Each row is a point on a tangle of strands that fork and nearly touch. The rows are in no order.
(in the rows, 128 means zero)
Points whose rows are less than 159 apart are linked; no others are. Some points are linked to none.
j702: [ 99 159 101 192 126 121  80 111 149 129  99  76 168 143 156 143 152  76
 112 131 113 127  51 170 129  98 137 144 126 148 177 174 170 209  84 129
 128 123  93 106 103 120 114 165 188 145 157 129]
j997: [152 132 171 125 159  93 167 139  73  69 126 127 106 126  78 188 140 138
 115 106 169  76 192 145 141 158 146 103 129 132  72  72 100  73 161 160
 181 115 150 189 125 112 123 155 143 141  92 139]
j371: [ 89 165  63  94  94 156 170 116 153 139 155 156 125 126 145 139 127 191
  99 104 106 178  81 186 127 158  90  83 134 116 128  76 142  94 152 169
 101 157  95  93 124 123 106 152  71  87  75  29]
j916: [111 128  73 175  98  28 142 141 117  57 101 112 118  72 105  70 203 128
 156 162 141 176  16 115 135 105  93  85 137 185 108 124 160 137 165 112
 109 110 139  53 150 128 124 169 142 116 207 156]
j117: [127 117  99 104 103 166 129  99 116 162 152 140 162 146 155 128  57 134
  96 115  99 174 125  83 133 153 111 155 129 107 145 125 140 149  84 111
  89 130  96 121  96 131 123 105 123  86  66  53]
j112: [154 164 159 153 136  70 170 161  90  61 119 136 109 107 124 148 186 133
 142 105 159 113 125 139 119 157 140 106 103 139 106 110 146  68 194 163
  82 139 136 142 134 125 120 145 111 148 152 153]
j796: [133  71 113  96 110 127 126 135  84 133 129 157 159 128 136 124  64 124
 124 127  99 131 159  68 145 180 132 176 109 111 139 146 155 171  92  63
 106 107 135 130 106  97 110  92 136  99  91 127]
j235: [ 97 101 104 205 137  96 102 104 163 136 140 127 124 109 114  57 163 109
 156 177 107 139  48  95 127  75  86 112 153 161 131 163 163 148 124  92
 140 118 137  76 162 165 131 171 121 154 189 140]
j660: [127 168  80  59  94 208 148  88 146 168 156 119 147 170 133 180  71 149
  91  63 112 180 134 147 103 101 132 145 120 116 102 149 101 145 125 181
 147 130  91  83  83 146 111 114 148 119  59  82]
j319: [136 106  89 152 154  86 101 127 134 131 172  94 129 112 161 101 166 118
 133 121 105 134  37 126 153 122  93 133 162 154 125 170 158 164  71 151
 145 129 113  88 145 109  98 128 144 158 159  97]
j423: [134 145 134 135 104  63 159 165 133 120 143 148  96  93 121  61 200 145
 147 154 162 179  86 128 121 103 101 118 129 143 131  94 130  70 172 137
  89 152 135 130 177 141 160 143  87 125 182 152]
j2: [121 163 126  61 110 231 141 132 158 188 117 138 120 173 150 141  66 155
 153  83 137 162 180 139 103 100 130 130 119  91 133 167 126 168 145 133
 152 161 116 124 112 146 118 119 128 132 110 127]
j885: [107  82 143 141 113  85 125 150  83 154 129 163 104 108 164 103 148 155
 118 104 129 158  93 153 133 151 131 139 139 128 143 134 145 101  84 123
  92 132 155 115 128  91 143  61  93 124 176 151]
j250: [144 102 140  66 147 136 158 149  95  96 114 131 109 130  65 177  95 145
 114 111 156  83 229 114 153 171 145 122 115 116  83  66  88  93 164 147
 183 106 152 185 126 100 118 130 144 106  60 125]
j826: [176 128 119  87 137  97 127 161 113 103 189 125 139 119 153 116 138 135
 120 110 114 137  95 112 143 192  99 129 135 127  99 127 111  86 112 171
 117 116 110 135 122 131 113 112 128 140  94  89]
j18: [104 124  71 154 146  91 133 134 132  83 175  92 128  89 162 115 179 133
 112 100 129 172  15 142 163 124  67 110 163 146 136 134 176 161  98 165
 123 122  84  86 147 100  76 176 166 127 154  69]
j614: [109 150  67 169  85  39 127 148 143  99 125  84 132  77 135  66 199 114
 143 169 142 210  31 105 147 113  91 109 145 164 141 131 173 147 161 146
 106 130 121  58 133 126 102 186 142 146 204 132]
j11: [150 167 109 119 130 152  89 138 134 137  71  72 162 140 163 156 101 134
  88 117 120 159 126 153 122 117 180 158 102 106 188 149 143 162 111 166
 111 130  97 126  74 134  94 156 194 194 107 131]
j209: [118 125  91 176 146 140  89 104 172 135 118 126 157 137 136 104 140  88
 125 146 111 112  93 116 121  95 113 122 124 142 152 145 152 144 116  94
 118 116  99 132 145 174 112 183 167 127 132 119]
j260: [103 131 139 140 130 150 108 138 159 109  71 134 137 137 137 131 155 109
 172 134 154  89 148 202  97 107 155 121 113 136 141 137 134 181 172  99
 146 131 121 116 149 121 158 117 136 109 187 182]
j170: [128  91 159 138 124 114  76 123 144 139 125 152 144 132  82 125  70  80
 129 187 131  90 191 104 152 112 122 168 131  97 138 124 103 144 106  64
 188  97 149 153 120 118 169 104 169  84 113 156]
j494: [151 108 122 118 141  85 102 140 113 131 150 130 131 133 159 111 156 129
 145 106 103 101  81 133 138 140 121 123 145 143 111 178 128 144  82 126
 152 128 133 121 137 112 122  92 147 134 144 146]
j90: [120 149 119 113 140 177 155 124 157 144 117 148 114 142 150 119 120 133
 153 110 139 117 150 114 108 121 120 110 125 100 128 127 124 123 158 113
 100 154 105 149 160 156 125 143 101 128 108 110]
j194: [136 139 142 144 134 123 131 133 125 111 116 129 128 117 160  97 184 159
 142 128 139 138  72 169  76 132 141  90 141 175 128 130 132 146 169 143
  96 156 119 100 156 132 165 104 107 126 183 162]
j726: [108  67 136 112 144 130 128 138 102 157 112 167 107 118 160 118 116 162
 148 117 123 114 135 132 125 155 147 131 139 121 142 127 143 126 105  96
 106 142 159 129 155  99 126  81  98 138 144 157]
j190: [123 102 120 190 135 100  94 116 127  98 156 110 172 134 107 131 125  46
 100 145 108  85  95 138 146 114 107 147 136 148 131 114  85 127  62  99
 155  80 105 167 120 138 126 139 166  73 122 112]
j395: [125 113 219 192 132  74 171 137  72 116 125 146  82  87  43 134 132 106
 119 149 179 117 191  91 137  94 137 137 130 151 115  91 120  49 108 148
 125 115 198 180 124 127 168 113  61 163 149 175]
j380: [166 101  91  56 127 164 112 119 151 137 122 116 151 137 100 117  50 124
 103 135 108 132 183  78 150 143 139 194 105 101 139 125  96 163 118 123
 122  92 104 132 105 113 113 110 187 104  55  96]
j297: [105 141  48 120 105 153 153 114 142 163 169 161 117 105 155 104 150 200
  98 117 123 206  65 161 131 121  81  85 148 109 142  89 160 139 133 160
 117 167  86  88 141 131 101 168  99  90 111  32]
j729: [114 143 170 111 132 171 118 156 160 118  77 125 119 145 121 155 137 114
 167 131 179 101 198 167 116 117 154 141 100 109 150 136 122 149 184 126
 149 135 128 145 140 123 148 125 137 124 175 178]
j470: [133 131  94  26 116 192 138 115 167 141  96 107 117 147  89 164  66 131
  98 100 110 137 204 109 128 140 129 179  95  92 120 108  75 127 160 151
 120  92 102 128  91 114 119 113 162 107  45  84]
j224: [105 113 198 142 121 113  89 142 148 133 119 147 113 126  61 148  99  87
 128 185 163  88 214 135 156 100 135 160 117 101 143 128  95 122 120  87
 202 110 176 159 111 102 188 104 152 107 153 195]
j223: [157 142 163  95 157 172 135 128 131 123  96 110 101 123 117 153 105 129
 110 138 159 109 216 111 144 147 183 138 100 111 132  97  82 122 171 155
  85 129 131 172 111 136 134 133 124 181 121 110]
j39: [133 141 125 170 116  70 124 138 125  89 125 121 130 107 139  82 199 137
 137 140 118 136  32 165 102 118 121  95 133 194 112 155 126 132 153 137
 114 134 134  86 149 125 168 112 119 117 209 167]
j196: [144 157  98 123 116 101 118 149 147 107 198 103 156 132 151 115 155  97
 117 113 116 163  57 115 149 168  76 127 140 135 122 143 134  90 115 174
 113 119  90 132 117 146 100 159 151 121 114  80]
j599: [161 158 166 124 134 109 116 121 145 127 139  94 114 141  82 145 129 103
 140 186 148  89 209  79 138 104 148 136 130 118 110 128 105  99 149 141
 216 143 159 181 132 140 137 151 156 145 116 165]
j626: [119 109  98 122 142 112 121 133 117 162 136 149  97  90 170  74 164 180
 147 125 130 165  81 118 123 115 104 103 164 115 126 140 177 146 120 130
 116 151 121  96 165 127 110 121 102 162 153 116]
j65: [164 180 165 139 128 103 121 132 125 139 168 114 111 128 119 110 137  93
 117 163 121 146 149  39 143 143 103 147 119 105 132 139 114  61 126 143
 100 134 132 173 108 161 135 151 106 136 125 103]
j493: [156 155 124  77 132 125 116 157 142 111 104 114 126 157 140 166 143 140
 156  79 128  92 159 169 128 142 146 138 106 116 106 179 126 136 163 149
 166 123 121 130 109 111 107 120 179 129 138 159]
j658: [142  74 153 154 131  94  94 123 119 136 131 145 126 110 112 104  79  97
 132 178 130 126 134  74 161 135 151 165 158 104 138 116 127 110  76  79
 111 111 168 128 127 130 120 115 114 186 112 145]
j50: [ 87 137 138 119 135 154 180 128 132 101 118 142 132 140 136 160 153 154
 128 107 113 102 134 180 107 154 111  74 110 145 128  75 116  73 180 128
  86 131 110 147 147 133 147 126  72  64 131 105]
j373: [134 133 167 168 123 103  92 117 152 147 116 130 129 132 129 115 107  93
 136 184 126 133 137  83 136 122 149 159 137  98 168 146 144 108 112  97
 101 126 155 122 129 152 132 135 116 203 138 156]
j609: [139 120 165 197 128 102 115 120 132 127 176 133 149 129  98 106 143  79
 110 168 108  94 112 112 113  86  98 126 138 153 121 147  85  84 103  95
 154 113 153 156 131 159 178 134 113  77 177 156]
j933: [133 106 122 188 126  71  99 115 131  96  93 108 125 110 107  95 172 119
 154 152 134  94  76 149 127 102 170 111 146 158  90 126 124 151 121 111
 171 130 153  85 151 116 133 106 116 172 170 183]
j758: [113 144  98 150 139 170 136 111 173 150 129 158 124 128 146  91 141 128
 150 131 129 130 108 121 107 102  99  94 130 130 132 144 151 141 155  96
 107 147 103 128 169 176 119 167 119 123 132 111]
j913: [136  96  88 154 160 117 109  98 140  93 126 104 160 133 145 142 154 124
 104 117 133  96  79 179 137 141 139 130 144 145 131 120 127 160 113 139
 106 115  94 102 139 107 109 129 148 122 141  86]
j77: [114  73 120 154 124  83  95 140  97 132 113 149 127 108 138 118 103  93
 129 135 124 127 108  91 169 146 129 163 148 101 139 144 158 128  55  71
 105 102 161 120 126  99  90 110 124 165 121 141]
j291: [135 183 114 131 110 128 114 138 124 169 152 116 135 130 177 118 120 129
 119 128 130 182 118  98 134 134 128 131 132  97 150 175 169 121 100 156
 105 162 119 128  97 159  86 149 138 170 118 119]
j587: [121 101 228 145 155 118 174 146  86 132 116 151  84 122  72 138 123 114
 143 136 172  96 200  99 129 110 141 140 120 141 133  91 101  79 132 132
 127 136 196 182 153 102 183  92  71 158 160 189]
j306: [150 138 198 133 148  92 161 123  56 112 141 116  85 114  49 184 131 124
 102 135 178 114 230  89 152 132 138 123 141 144  74  71 109  86 118 147
 204 114 164 212 105 116 146 156 131 138  97 148]
j999: [111 120  78 115 131 187 133  93 127 170 177 137 149 162 162 144 126 178
 111  80 102 145  84 182 106 104 109 109 140 153 122 147 155 176 108 156
 140 144  91  81 135 135 129 121 130  81 112  69]
j318: [118 157  70 130 114 145 139 127 137 170 148 162  99  97 165  75 156 192
 123 127 153 211  82 139 121 101 100  83 148  98 138 119 174 158 144 151
 117 185 102  94 138 143 106 157 102 136 140  87]
j709: [129 129 192 208  99  34 170 150  83 100 124 126  96  76  48 106 164 115
 140 155 175 141 140 108 142  86 143 139 123 153  96  73 131  36 123 162
 119 126 181 148 131 143 141 137  51 164 152 181]
j378: [149 108 149 138 137  88 113 133 124 123 125 125 113 122 130  89 162 137
 168 143 123  93  95 133 117 110 146 106 152 153 102 131 114 119 123 125
 172 142 160 129 178 135 145  96 125 162 148 187]
j760: [119  70 138 147 140 125  98 114 132 141 137 173 144 123 111 109  90 104
 156 163 106  80 152 119 137  96 107 143 149 114 124 118 118 142  92  43
 176 110 146 139 157 132 151 106 130  91 117 148]
j825: [110  95 174 133 136 123 149 147 101 117 139 156 121 130 117 121 142 120
 142 126 103  61 145 153 113  98 104 103 131 149 120  91  77  96 110  89
 164 115 158 180 166 124 188  86 116  52 139 180]
j474: [ 99 161 105 100 127 209 171 127 108 129  98 139 129 149 182 133 135 206
 157  76 131 158  96 209  74 111 130  65 143 145 133 122 166 195 172 155
 158 183 102  84 146 140 114 122 106 116 137 130]
j752: [137 191  96 116 115 164 128 122 137 158 147 123 149 155 164 135 119 153
 124  83 126 169 101 129 119 114 118 105 123 107 121 181 164 139 117 158
 131 157 100 110 102 163  88 149 145 141 106 104]
j133: [103 100 136 165 108  62 112 145 111 140 130 136 105  98 157  78 191 152
 123 115 114 159  25 163 127 102 113 121 149 146 128 146 141 121  93 130
 117 130 143  93 143  96 160  80 109 129 198 160]
j442: [175 151 135  63 128 164 156 137 131 156 159 151  93 126 144 109  69 145
 140 114 112 144 156  53 127 168 106 142 119  92  99 145  90 121 143 132
 101 150 119 153 130 139 136 107 101 137  66  95]
j381: [128 106  80 182 147 132 105 111 162 110 167 117 173 143 123 124 149  71
 116 134  87  95  68 138 132 101  90 117 118 173 118 150 108 138 105 111
 133  96  93 142 143 162 118 187 186  74 137  98]
j918: [135 134  89 119 106 169 133 106 123 184 169 148 121 119 167 100  74 165
  92 132 125 196 118 109 137 151 111 134 141  84 150 115 136 134  93 138
  81 162 102 115 106 135 111 116  94 111  83  50]
j267: [108 126 125  68 113 155 186 148 100 143 132 158 102 133 144 157  97 174
 117  97 108 133 169 118 132 217 126 118 110 123 131  90 119  81 140 143
  78 140 137 151 125 110 114  92  65  96  79  83]
j506: [157 164 181 167 143  52 176 141  76  57 137 117 105 108  73 164 176 115
 121 138 167 100 152 112 136 128 133 100 120 148  78  86 123  50 155 164
 143 128 158 180 129 130 119 173 113 150 132 159]
j43: [114 155  88   5  93 199 192 103 147 146  94 114 114 147 116 198  54 150
  84  70  94 169 181 134 119 143 149 160 103 104 115 105  77 127 154 165
 106 106 115  95  58 102  94 123 132 134  26  87]
j751: [123 102 132  17 120 191 180 140 109 165 136 136 117 144 132 156  63 177
 115  92 105 147 181 118 121 206 165 132 103 137 126 107  94 141 141 146
  92 143 149 127 102  89 122  73  99 101  84 104]
j666: [103 124 193 129 135 146 112 160 143 120  94 130 106 138  85 155 131 101
 150 154 177  81 219 154 139 105 147 144 106 108 143 118 103 128 152 112
 175 117 156 163 136 103 179 108 144 104 181 185]
j128: [101 111 161 166 109 133  95 128 167 130  76 137 135 129 125 127 150 106
 159 161 152 110 127 183 104 117 173 152 130 134 153 146 136 189 147  91
 135 121 146  89 139 113 165  99 111 173 190 195]
j592: [132 125  76 152 149 139 133 100 125 102 110 114 144 105 173 139 158 158
 118  99 137 148  82 164 118 135 140 108 144 126 134 126 174 166 133 146
  94 140  92  77 127 125  84 145 134 151 131  93]
j511: [126 164 212 206  98  57 180 124 113 103 118 102 105 103  54 127 173 100
 157 191 153 112 149  87 113  59 151 126 124 173  96 116 134  70 136 154
 162 142 192 137 140 135 166 156  67 153 159 217]
j809: [133 131 157 163 124 132 111 131 133 129  89 117 127  98 155 106 163 136
 166 151 158 138 106 155  83 129 173 123 140 149 135 136 147 174 162 124
 108 151 136  72 144 135 153 100  96 188 186 177]
j514: [153 135 210 107 173 159 157 143 104 121 119 112  82 130  81 159 136 126
 131 130 181  98 232 103 141 134 155 120 105 139 127  86  84 111 170 163
 123 131 161 192 136 107 184 116 102 163 163 144]
j341: [138  85  99  61 129 208 135 118 124 179 129 132 137 124 159 142  51 191
 101 126 122 167 166 141 134 150 186 157 127 113 160 136 144 195  85 121
 103 146 150  96  89  82  88 113 142 149 104 110]
j727: [ 89  75 138 171 141 105  93 122 141 148 121 168 125 122 122 109 126 111
 167 146 105  81 109 140 138  80 109 129 152 121 124 143 139 153  83  40
 159 108 161 109 166 122 151 109 115 135 153 172]
j331: [134 145  94 161 133  64 138 148 104  74  91 118 117  75 146 102 186 140
 168 136 148 144  67 125 131 132 133 102 143 132 109 127 180 128 179 130
  93 141 128  84 155 136  77 166 126 171 153 154]
j719: [116 131 156 222  98  53 100 108 130 104 112  73 150 132  78 118 141  51
 103 188 135 101 109 123 150 104 170 139 141 146 120 118 100 106  77 123
 176 109 160 139 100 132 125 146 133 168 141 172]
j129: [129  88 122 148 145 111  92 110 130 110 127 113 165 147 108 146 128  89
  93 129 131  75 138 169 149 145 147 146 127 134 126 115  85 127  94 119
 130  92 110 153 113 114 134 107 153  90 135 102]
j647: [112 128 154  75 120 165 114 132 122 132 109 131 117 148  91 167  92 103
 133 117 125  96 225  83 148 132 121 153  95  85 125 113 108 116 150  90
 148  85 130 172 117 119 148 115 151  61 103 130]
j906: [118 150  62 111 118 209 129  76 136 161 144 100 163 177 136 176  99 167
 100  70 121 155 100 202 107  77 134 148 130 136 128 145 150 188 107 174
 146 133  81  73 103 133 102 140 165 107  92  67]
j715: [ 98  80 100 119 119 127 118 132  88 157 127 150 142 116 173 138  89 130
 119 112 117 146 118  99 159 161 119 155 136 101 153 155 191 177  45  81
 106 109 137 116 112  87  88 105 138 118 105 113]
j765: [136  92 129 108 149 164  83 112 158 183 147 140 145 149 149 119  93 150
 136 138 124 132 134 167 122 118 145 169 148 127 158 179 135 204 102 110
 139 134 126 101 124 108 150  94 155 147 155 128]
j127: [ 97  98 150 211 106  61 106 129 138 133 129 143 124 119  87  93 138  93
 163 173 103 102  76 120 144  60 112 130 153 131 107 147 130 109  77  56
 172 107 183 102 147 139 145 132  96 148 151 186]
j747: [105 123  80  70 115 157 137 114 144 127 115 113 157 164 148 198 103 149
 121  55  98 112 138 197 130 137 128 142 108 114 123 134 142 146 117 137
 128 102  92 104  94 104  93 114 166  80  80  94]
j253: [188 149 169 107 135 107 115 128 111 137 149 111 116 135  99 133  97  96
 134 179 121 109 199  22 146 141 134 155 133 104 117 142 107  98 127 125
 160 127 158 180 117 145 124 142 136 151  94 138]
j601: [134  88 191 137 142  89 143 163  78 117 105 153  85 120 111 124 139 138
 137 112 153  88 157 134 122 146 173 126 121 159 114 105  91  89 123 139
 129 133 190 161 155  99 165  75 111 163 155 205]
j102: [123  94  70  76 146 129 117 133 147 104 120 134 142 151 130 166 128 151
 147  85  95  68 134 205 155 130 115 140 116 121 107 127 124 164 120 124
 168  92 106 110 128  85 106 109 183  69  99 111]
j996: [152 203 130 142 113 128 120 138 145 147 141 102 117 132 149 119 134 101
 110 148 123 174 116  70 127 132 117 131 107 100 155 155 139  82 136 160
  84 151 104 164 106 171 109 180 131 155 105  96]
j210: [146 166 145 124 138 181 114 119 156 118  56  99 134 122 126 143 124 119
 114 142 164 126 185 134 105 127 185 142  98 102 166 108 115 152 189 146
  92 133  92 141 111 150 136 150 148 173 125 121]
j731: [158 106  99  73 136 155  85 136 155 155 106 107 151 126 122 125  69 125
 116 140 122 128 163 121 154 122 153 191 116 102 168 158 129 176  88 121
 125 105 118 123 101 103  96 131 210 153  90 126]
j737: [121 127 111  99 133 132 152 149 138 114 169 178 113 124 143  75 179 172
 133 124  99 137  54 151  96 128  60  75 135 160 120  97 113  80 156 137
 120 134 110 135 191 151 160 138 113  80 123 104]
j556: [125 104 184 169 135  92 125 124 104 108 142 138 131 125  86 137 139  91
 103 135 134  75 172 142 128 103 129 121 129 144 103 113  79  97 100  93
 178 103 159 182 121 127 179 105 113  74 147 164]
j612: [143 175  74 136 128 144 136 127 173  97 172 115 161 147 141 120 162 127
 120 109 107 164  47 137 109 138  87  99 115 159 115 166 147 119 172 178
 118 138  80 104 121 168 109 197 162 124 125  84]
j222: [127 146 126 170 130 110  71 129 136 126  73  68 164 127 164 142 125  85
  99 143 118 139  80 139 140 129 172 155 114 125 199 148 153 168  84 150
 104 123 109 119  95 123 108 149 178 200 135 144]
j408: [136 165  80 138 130 115 161 127 125  70 100 141 134 100 162 130 165 168
 131 108 146 159  78 155 114 153 119  83 133 116 125 103 176 125 199 142
  67 151  98  91 129 135  88 177 124 136 123 107]
j355: [145 112 154 116 147 146 144 133 103 140 140 141  97 104 137 119  96 135
  94 144 152 138 191 107 153 179 169 133 111 120 136  96  92  99 134 149
  40 133 139 160 103 133 130 106  89 171 123  93]
j941: [123  71  92  97 165 157 138 118 125 149 106 145 110 113 162 114 133 183
 150 109 113 106 122 139 122 137 131 112 163 123 129 118 141 154 121 116
 128 144 123 109 182 108 105 100 106 148 118 112]
j837: [124 150 120  27  86 194 180 114 103 148 141 138 115 149 127 173  57 153
  84  82 106 185 169  80 126 185 140 141  94  99 101 127  97 127 132 153
  99 127 123 121  61 113 125  99  96 103  43  85]
j898: [145 129 229 145 155 104 160 121  72 133 146 114  87 113  47 158 134 118
 108 140 167 113 222  91 135  93 110 128 151 161  96  80 101  98 112 121
 223 118 185 213 117 109 205 118 105 102 138 174]
j686: [113  97 101 151 121 132 111 110 109 137 170 137 168 132 152 117 104 106
 109 126  90 140  99 113 137 151  80 151 136 131 148 119 140 131  68  94
  98  98  86 133 118 132 122 104 114  44 101  63]
j881: [137 118 111 143 147 110 110 126 109  91  91 102 150 124 134 142 118 104
  99 117 130 106 116 123 150 150 149 132 124 102 149  94 124  96 105 135
  93 105  99 162 121 139  77 157 158 156  87 106]
j89: [ 94 143 125 199 122 124  80 106 157 160 128 118 161 145 155 128 155  96
 118 154 113 132  71 163 115  97 128 143 140 146 164 200 166 211  90 107
 136 127 123  80 106 130 138 139 148 153 186 137]
j671: [111 155  64 162 113  64 135 142 138  75 141  84 141  82 157 107 180 119
 116 121 140 208  17 144 159 137  81  99 155 147 150 112 181 156 145 161
 100 133  92  81 130 109  72 196 171 136 175 100]
j208: [115 168 132 113 120 219 133 130 158 174  93 144 130 154 162 135  87 156
 156 117 159 163 163 156  96 102 150 129 126  94 159 161 164 196 149 123
 146 171 122 114 119 160 111 145 120 178 132 140]
j940: [133 137  78 124 146 125 141 132 150 101 171 147 135 129 149  95 173 162
 132 118 103 140  44 157 102 127  71  74 127 178 107 150 145 129 160 148
 120 132  96  98 159 161 130 174 153 107 144 105]
j728: [118 152 172 198 116  88 103 119 158 130 126 116 134 127 109 102 149  70
 123 193 133 137 115  87 133 100 127 140 128 127 163 148 146  77 124 104
  97 127 152 131 130 165 146 152 100 165 162 156]
j710: [114 102 140 119 137 127 140 147 110 121 153 169 123 126 157  94 170 153
 137 118  63  94  78 154  97 105  73  89 144 167 130 102  97 104 108 108
 130 113 133 153 182 139 179  90 131  51 131 150]
j44: [ 80 156 106  92 110 154 175 122 142 117 142 145 137 146 144 173 128 168
 106  96  93 140 107 184 113 175  96  80 116 122 117  77 137  64 163 155
  84 133 102 116 114 123 118 140  75  76  81  51]
j83: [169 162 158 154 144 117 120 113 141 102 151  99 136 140 102 129 174 102
 107 145 140 104 139 116 113 135 139 108 116 157 112 138  96  87 168 157
 124 123 116 155 129 152 159 138 125 129 162 124]
j458: [156  94 135  87 156 164  97 120 166 160 140 128 135 146 126 114  91 137
 141 146 138 111 170 133 127 133 149 155 135 117 137 145  99 162 136 124
 140 139 131 128 147 121 146  92 149 149 140 136]
j315: [ 96 124 146  97 124 155 173 135  90 141 102 155 100 137 120 169  98 134
 119 100 125 116 212  87 138 197 133 132  94 118 141  90 124  85 137 111
  77 117 145 178 114 108 119 112  80  82  91  90]
j46: [119 185 116 129 110 199 163 137 114 118  76 140 130 124 176 142 127 168
 156  96 171 164 135 171  79 121 159  94 127 116 136 127 175 174 181 140
 116 180 109 101 124 150  91 151  97 142 138 142]
j342: [121 115 140 156 133 128  74 110 150 175 137 119 147 139 162 128 117 126
 125 149 122 151 102 150 129 121 148 159 154 122 161 195 167 207  74 108
 132 135 139  81 104 113 130 116 139 183 167 136]
j233: [ 96 115 131 212  98  62  94 116 163 131 137 111 124 125  98  65 165  95
 169 194  93 132  57  97 145  77 114 126 157 150 128 163 151 119 106  99
 154 116 174  64 149 140 136 142  94 177 174 166]
j629: [ 76 145 117  93 124 208 173 124 155 147 101 134 122 164 157 171 116 138
 155  87 113 107 167 153 104 125 116  91 107 111 130 104 123 119 170 108
 111 149 105 145 146 143 131 134  99  73 113 112]
j53: [142 162 134 161 132 136 110 117 146 107  62 107 146 118 135 133 147 101
 132 150 155 116 134 126 100 119 171 128 108 120 160 121 147 144 169 120
  92 134 106 125 129 161 115 163 141 168 136 145]
j911: [141 145  79  99 131 159  84 124 152 161  97  80 159 154 147 145  86 129
 109 100 114 148 121 157 144  98 143 181 115 112 186 173 161 195  68 150
 139 112  98 111  90 119  91 144 220 164  92 116]
j552: [170 116 124 105 129  65 122 159  86 108 162 111 140 121 140 119 120 109
 135 129 116 111 117  84 166 181 131 144 137 126 101 153 114 104  82 139
 144 113 151 148 121 114  92 101 145 155 111 145]
j645: [113 133 140  47 116 203 133 124 139 173 134 134 127 168 132 154  66 131
 142  94 109 143 198  92 114 131 110 148 103  91 126 146 108 150 152 105
 141 122 113 141 108 128 156  93 138  71  99 118]
j705: [126 152 189 170 110  73 135 120 140 123 122 102 110 140  78 144 155  83
 151 199 145  85 181  94 124  79 161 126 130 141 112 133 120 100 136 126
 216 146 184 148 140 134 156 147 117 156 152 210]
j638: [145 179  93  79 123 191 143 108 168 143 157 121 144 165 147 159 118 147
 113  69 115 151 110 154  89 125 119 122 116 126  96 157 112 128 168 178
 135 140  87  99 104 158 125 143 140 138  86  86]
j444: [101 133  89 133 146 193 142  97 114 155 154 142 133 135 164 117 158 206
 119  93 112 156  57 190  85  89 102  70 146 175 123 144 165 202 138 170
 152 160  95  68 154 137 137 134 130  94 151  95]
j557: [136 122 108 120 124 131 136 138 121 156 146 154 102  87 175  93 108 157
  98 148 141 182 134 112 154 169 138 137 135  84 142  92 122 106 115 142
  50 155 124 135 114 136 109 119  84 159 110  77]
j49: [140  71 170  82 139 127 133 149  97 138 128 156 115 136 101 117  80 129
 155 148 142  90 191 100 137 143 139 138 134 128 120 100  88 129 126  86
 178 133 175 171 160  95 169  70 136 105 116 180]
j600: [133  98 110 122 147 122 114 118 144  97 125 133 149 141 106 151 134 116
 129 122 125  61 144 176 134 121 131 114 127 128 103 103  95 118 132 117
 179 105 111 146 148 125 125 124 163  81 114 125]
j197: [129 127 128  54 131 154 135 139 120 115 113 121 130 161 133 193 104 147
 120  57 132 112 177 159 134 174 155 136  98 109 118 133 113 115 152 149
 117 103 119 133  87  97 103 115 160 110 106 116]
j364: [183 129 134  81 143 156 131 128 138 138 166 145 124 149 108 115  92 120
 156 125 105 102 159  66 119 141  94 131 127 120  95 132  80 119 150 117
 180 129 116 161 155 149 151 107 138 102  81 110]
j56: [139 130 149 206 118  78 103 116 143 121 179 118 145 123  91  79 142  64
 111 189 117 140  95  88 130  97  89 140 147 151 141 142 103  62 104 117
 123 115 137 145 128 176 146 152 106 103 162 130]
j788: [164 118 146 123 152 170 106 109 169 155 157 131 129 158  98 115 104 103
 136 150 130  95 168 102 113 112 118 137 133 127 121 128  68 115 161 121
 165 134 117 160 155 152 165 122 143 101 121 113]
j276: [126 111 163 112 115 135 135 132  80 137 125 164 133 136 121 130  72 110
 108 129 121 140 188  49 143 175 123 157 111 101 145 127 133 108 111  80
  84 107 135 165  99 114 138 101 102  92 100 112]
j650: [120 132 120 198 108  50 113 128 116  63  71 105 127  93 112 109 178 100
 167 148 145 111  72 124 127 112 167 108 133 148  96 123 155 132 147 106
 127 124 154  84 142 122  98 146 115 176 161 185]
j110: [151 156 146 117 143  96 137 154 103  90 123 130 120 137 153 162 165 138
 141  85 135 108 128 152 121 167 149 111 114 124 105 152 140  98 168 151
 112 138 127 138 125 122 111 132 135 147 144 157]
j565: [123 100 128  36 120 155 154 140 101 107 114 141 125 139  76 172  96 133
 134 102 109  88 216  85 145 181 117 142  90 116  90  90  92 113 162 116
 159  84 133 165 116 101 136  95 136  64  63 113]

Follow the links from the first point to the second, and from the first to the third. Name the last point that the two ways share.
j671 / j129 / j737 -> j494
j112 / j378 / j50 -> j129
j645 / j898 / j629 -> j997
j898 / j408 / j752 -> j997
j556 / j916 / j129 -> j494
j592 / j941 / j197 -> j129

A fork is a point with three links. Follow the links from the first point to the second and name the forks in between, in order.
j253 / j210 -> j587 > j223
j514 / j474 -> j587
j197 / j916 -> j129 > j494
j916 / j197 -> j494 > j129
